Points, in no order, along strands that fork and pass close to each other.
(in the rows, 128 means zero)
Two points are linked if the straight distance between their rows is under 122. Some points are linked to none.
Q_882: [ 94 164 155 110 121 115 142 165 107 102 101 145 174 150 108 160 122  83
 187  99 100  99  94]
Q_79: [138 211  92  99 152 114  89 151  72 117  68 149 151  63 124 149 138 151
 141 128 126 109 115]
Q_698: [144 185 204 111 160 170 155 140 146 104 145 123 152 119 121 137 116  98
 103 158  88 144 145]
Q_538: [119 156 140 134 122 148 109 109 156 171 172 117 123 111 171  57 140 133
  74 155 126  97 171]
Q_554: [ 73 172 114 140 113 138 168 132 194 111 103 132 140 134 128 127  93 151
 111 184 115 108 117]
Q_886: [ 50  64 123 114  71  81 146  98  77  84 115 179 136 138 118 114 101 147
 128 118 127 147 105]
Q_505: [ 75 122 105 161 121 133 134  99 164 192 158 131 109 121 163  52 112 134
  97 115 142  99 195]
Q_477: [153 152 103 146 118 105 126 135 140 145  90  92 135 124 101 118 109 108
 154 162 142  54 124]
Q_244: [173 150 118 134  80  90 133 126  90 102 113 113 108 123  80 157 124 126
 187 165 149 134 176]
Q_212: [105 129 129 108  46 111 122 165  85  85 135 160 103 137 121 153 137 149
 175 101 122 142 123]
Q_6: [117 146 102 153  68 101 113 137 137 133 136 120  81 164 100 106 143 157
 152 135 157 159 204]
Q_511: [110  99 131 109 175 127 124  85 172 156 166 142 145 125 196  58 119 158
  61 117 108 172 209]
Q_644: [ 95  80 137 162 178 142 150  56 165 213 173  95 134 150 134  86 110  98
  85 141 148 101 150]
Q_401: [ 82 119 146  97  65  96 116 138  77  73 183 177 112 121 136 122 162 141
 134 128 118 166 143]
Q_787: [153 162 152 129 146 176 109 171 104 127 180 116 126 115 116 155 175  87
 120 131 125 145  98]
Q_304: [155 147 139 154 112 102 140 118 113 102 112 140 104 133  97 152 126 110
 166 162 115  81 148]
Q_678: [162  86 145  89  91 119 203 123  81 116 125 140 114 119 156 213 144 128
 156 116 130 115 100]
Q_557: [138 118 119 122  84 106  81 145  63 126  95 153 100 164 141 114 124 149
 126  97 147 190 159]
Q_953: [110 203 115 112 123  98 100 160  74 146  57 135 156 113 128 167 117 128
 142 127 153 143 108]
Q_232: [106  97 104 178 122 137 166 110 209 128 159  96 115 142 126 110 116 145
 114 116 146 133 155]
Q_910: [134 170 162 154 138 166 148 105 159  93 122  97 173 129 109 119  77  88
 128 122  85 128 170]
Q_695: [146  78 108 137 139 138  87 122 161 152 164 123 114 163 157  84 158 107
 116 113 126  78 133]
Q_946: [ 69  98 154 108  90 109  87 151  81 124 171 177 122 143 163  86 177 140
 122 125 117 152 124]
Q_749: [115 113 144 142 157 148 110 128 182 163 178 134 132 141 199  79  96 123
  61  88 142 163 202]
Q_163: [110  75 131 107 173  91 143 117 174 185 170 165 125 132 161  59 169 160
 182 160 144  91 133]
Q_981: [122 129 111 178  97 170 148 129 157 122 163 124  89 125 125 123 154 167
 130 119 116 125 155]
Q_254: [134 171  53 139 104 124  80 129 148 118  76 105 131 103  73 165 128 153
 176 120 148 106 121]
Q_907: [179 111 159 130 150 166 130 134 156 139 164 109 111 123 115 179 162 106
 110 148 158 162  94]
Q_301: [154 142 127 152 123 159 141  99  80  85  89  86 125  69  99 177  99 134
 123 144 111 110  98]
Q_703: [152 122 104 147 158 143  87 128 124 127 117 104 147 143 144  91 105  98
  85 162 147 131 135]
Q_689: [ 73  26 118 104 105  75 127 116  84 116 182 155 134 132 141 137 155 101
 135 126 145 163  71]
Q_366: [168 165  73 130 106 148  80 133  97 119  80 124 134  74 108 144 135 125
 153  99 143  96 106]
Q_86: [144 120 112 135 102 128  84 126  76 151 142 110 108 106 125 137 174 132
 113 174 147 130 105]
Q_806: [116  84 129 101 151 110 133 105 144 172 126 130 131 153 154  93 127 171
  77 173 130 155 140]
Q_761: [221 141 150 119 144 152 145 117  86 159  97 128 132  84 120 191 151 119
 137 109 139 113  80]
Q_488: [101  78 151 151 128 119 133 150 146 156 184 117  90 159 104 155 154 127
 136  96 143 177 117]
Q_228: [169  68  87 123 111 122 100 154 144 119 155 128 117 150 130 117 146 107
 137 113 142 117  85]
Q_660: [143 173 100 123 158 136  85 158 144  96  85 107 160 144 135 131 114 100
 128 136 128 147 142]
Q_246: [ 79  74 156  98 142  95 126 139  96 148 193 187 114 133 150  81 180 148
 160 116 104 117 110]
Q_302: [ 85 179  61 187 101 136 121 119 133 157  59  93 131 120  97 132  55 153
 144  55 115  99 173]
Q_610: [111 191 129 154 150 122 137 153 150 155 114 100 118 159  94 164 108 128
 163  62 150 143 165]
Q_659: [144  68 132 109  95 112 193 122 123 107 150 171  97 146 144 149 142 131
 168 119 112  88 116]
Q_977: [ 88 187 117 165 124 151 143 101 161 123 124  99 156 122 122  92  83 109
 102 101 109 140 203]
Q_845: [140 125 119 134  83 106 127 113 127  95 134 121  89 126  93 125 138 169
 151 179 160 165 151]
Q_702: [134 143 127 130 112 154 121 160 171 112 171 123  99 127 109 103 172 128
 161 115 103 119 153]
Q_107: [145 162 149 154 139 173 127 134 138 157 125 136 127  84 158 105 134 121
 104 157 114  68  83]
Q_419: [130  59 140 151 152 151 167  59 122 133 165 111 125 111  99  88 132 131
 117 159  97  91  87]
Q_243: [115  89 123 129 137 146 107  94 122 106 105 117 162 138 151  61  99 115
  51 152  95 137 114]
Q_335: [171 159 116 135 152 193  94 145 129 110 148  95 134 101  77 180 163  92
 156  91 115 168  87]
Q_493: [ 95 126 141 131 125  68 136 159  86 129  94 137 137 173 114 151 105  93
 161 101 140 107  98]
Q_450: [134  90 127 166 149 162 147  61 141 113 167 108 158 127 125  67 118 117
  74 157  99 139 120]
Q_74: [130 171 166  79 156  92 119 181  53 136  91 143 158 118 153 183 130 105
 151 105 128 150 104]
Q_398: [111 148 107 140 113 140 151 117 141  82  71 138 147 116 121 112  75 142
  94 162 125  85 104]
Q_109: [ 97 198  88 161 114 142 123  98 168 137 103  93 141  92 124 126  48 148
 123  67 136 130 195]
Q_828: [ 49  97 149 130 109  81 134 135  67 115 104 166 135 160 127 113 108 106
 130 110 105 137 101]
Q_791: [168 104 132  54 106 111 153 145  93 116 140 169 116 104 195 204 145 110
 152 115 134 143 100]
Q_503: [159 115 176  85 117 108 187 124 135  83 133 156 126 154 118 139 123 128
 155  90  96 116 141]
Q_316: [ 95  75 111 105 175 103 142  72 157 176 136 124 129 129 162  66 128 174
 142 158 143 122 137]
Q_284: [114  56 128 154 151 122 168 106 126 147 154 106  92 152  94 149 129 159
 133 132 142 171 113]
Q_577: [163 155 113 180 137 173 123  86 127 138 100  62 116  86 112 142  93 134
 106 141 143 122 126]
Q_829: [168 167 147 159 143 135  85 132  84 182 109 114 130 144 152 130 141 131
 123 101 135 146 173]
Q_387: [129 144 102 117 134 135 147 166 170  97  93 112 149 134  99 176 102 122
 139 121 139 146 103]
Q_58: [163 217  94 106 166 140  63 167 146 119 109 102 178 109 125 125 143 100
 154 144 146 114 146]
Q_623: [174 126 153 153 126 146 136 103  53 148 100 113 116  95  99 168 126 117
 132 151 121  83  83]
Q_168: [120  95 143 182 118 143 139 100 137 158 168  91 102 108  87  97 138 121
 135 162 108  58 115]
Q_546: [118 151 174  93 160 140 144 155 165 116 147 155 151 124 139 135 137 120
  91 190 126 162 144]
Q_147: [ 96 176  63 174 109 112 109 135 149 142  43 118 130 107  69 151  72 167
 150 118 149  95 148]
Q_418: [109 120  90 135  88 112  84 125 119 143 115 148  89 164 147  89 138 177
 108 112 151 145 181]
Q_985: [156 139 160  62 108 126 139 163 114  96 160 150 104 124 154 196 143 137
 118 134 153 184 121]
Q_428: [117  69 107 158 134 113 158  76 172 146 147 101  87 168  97 103 113 169
 138 106 135 129 133]
Q_392: [ 98 147 164 119 146 120 187 153 184 135 122 154 135 149 136 143 132 121
 120 167 138 128 123]
Q_654: [165 116 130  80 134 133 108 131 143 103 110 157 140 152 206  81 132 152
  84 118  94 130 135]
Q_496: [123  74 153  89 186 129 126  90 173 158 153 164 152 142 177  65 124 170
  57 158 128 180 132]
Q_817: [165 120 123 120 125 103 112 146  87  95  94 116 124 154 109 162 112 132
 125 100 145 198 134]
Q_474: [155 158 170 121 134 138 149 148 172  84 147 147 116 157 127 124 142 137
 173  93  98 103 160]
Q_766: [ 72  30 140  75 166  83 136 103  95 148 186 163 133 136 146 112 178 129
 164 118 121 146  76]
Q_533: [107 201 165  87 164  87 117 167  83 103 103 166 177 114 115 188 143  91
 183  65  96 135 100]
Q_458: [ 82 192 129 158 134 106 127 150 140 144  76 109 153 109  67 140 105  96
 160 173 122  68 115]
Q_709: [172 122 143 156 133 180 165 102 142 153 135  83 105 101  86 160 113 113
 109 159 138 144 100]
Q_327: [137  31 113 112 117  96 113 125  76 104 158 122 136 154 126 121 157  90
 144 113 141 136  76]
Q_26: [112 123 127 169 125 113 131 184 155 160 134 117 104 177 105 136 134 109
 156  77 136 151 141]
Q_111: [166 176 157  70 144 144 129 175 140 114 117 162 145  98 161 179 160 154
 111 123 127 151 104]
Q_144: [138  88 165  92 117 112 134 131  97  87 130 128 127 135 135 172 115 115
 105 141 136 191 126]
Q_999: [137 108 143 125 157 139  94 124 136 140 164 157 120 127 175  63 160 145
  99 132 102 101 143]
Q_298: [147 167 140  86 117 153 118 151 116 103  90 176 154 116 174 126 141 155
 112 138 100 123 115]
Q_146: [145  93  94 112 140 145 132 162 185  98 117 111 121 170 128 145 132 103
 135 119 141 118  84]
Q_329: [154 185  97 133 123 143 122 111 156 105  70 114 168  89 124 115  86 114
 120 155 117  61 141]
Q_184: [181 145 125  97 159 160 135 150 114 137  99 127 122  96 159 189 143 148
  85 117 148 148  64]
Q_552: [126 116 132 182 143 150 134  78 159 168 159  83 128 119 102  93 113  73
 102 165 144  74 148]

Follow the links from the first point to the second, and from the first to the third. Name the last point that the two ways share.
Q_505 / Q_329 / Q_335 => Q_111
Q_644 / Q_787 / Q_244 => Q_111
Q_659 / Q_458 / Q_695 => Q_985
Q_791 / Q_660 / Q_246 => Q_228
Q_474 / Q_401 / Q_109 => Q_985
Q_660 / Q_401 / Q_761 => Q_228

A fork is a point with three links, a tip a point with one. Leave the first point through the second and follow the links. Name the first fork or tip that comes.
Q_546 / Q_698 => Q_886
Q_488 / Q_284 => Q_985
Q_533 / Q_74 => Q_477
Q_474 / Q_702 => Q_610
Q_111 / Q_184 => Q_335

Name the points in between on the shortest way along the links from the first point to the second, in order.
Q_168 / Q_577 => Q_419 > Q_450 > Q_243 > Q_703 > Q_660 > Q_387 > Q_146 > Q_228 > Q_695 > Q_999 > Q_654 > Q_298 > Q_111 > Q_184 > Q_761 > Q_623 > Q_301
Q_477 / Q_74 => Q_329 > Q_398 > Q_554 > Q_392 > Q_546 > Q_698 > Q_910 > Q_977 > Q_109 > Q_302 > Q_147 > Q_254 > Q_366 > Q_79 > Q_953
Q_458 / Q_503 => Q_477 > Q_304 > Q_244 > Q_845 > Q_6 > Q_418 > Q_557 > Q_817 > Q_144 > Q_985 > Q_791 > Q_678 > Q_659
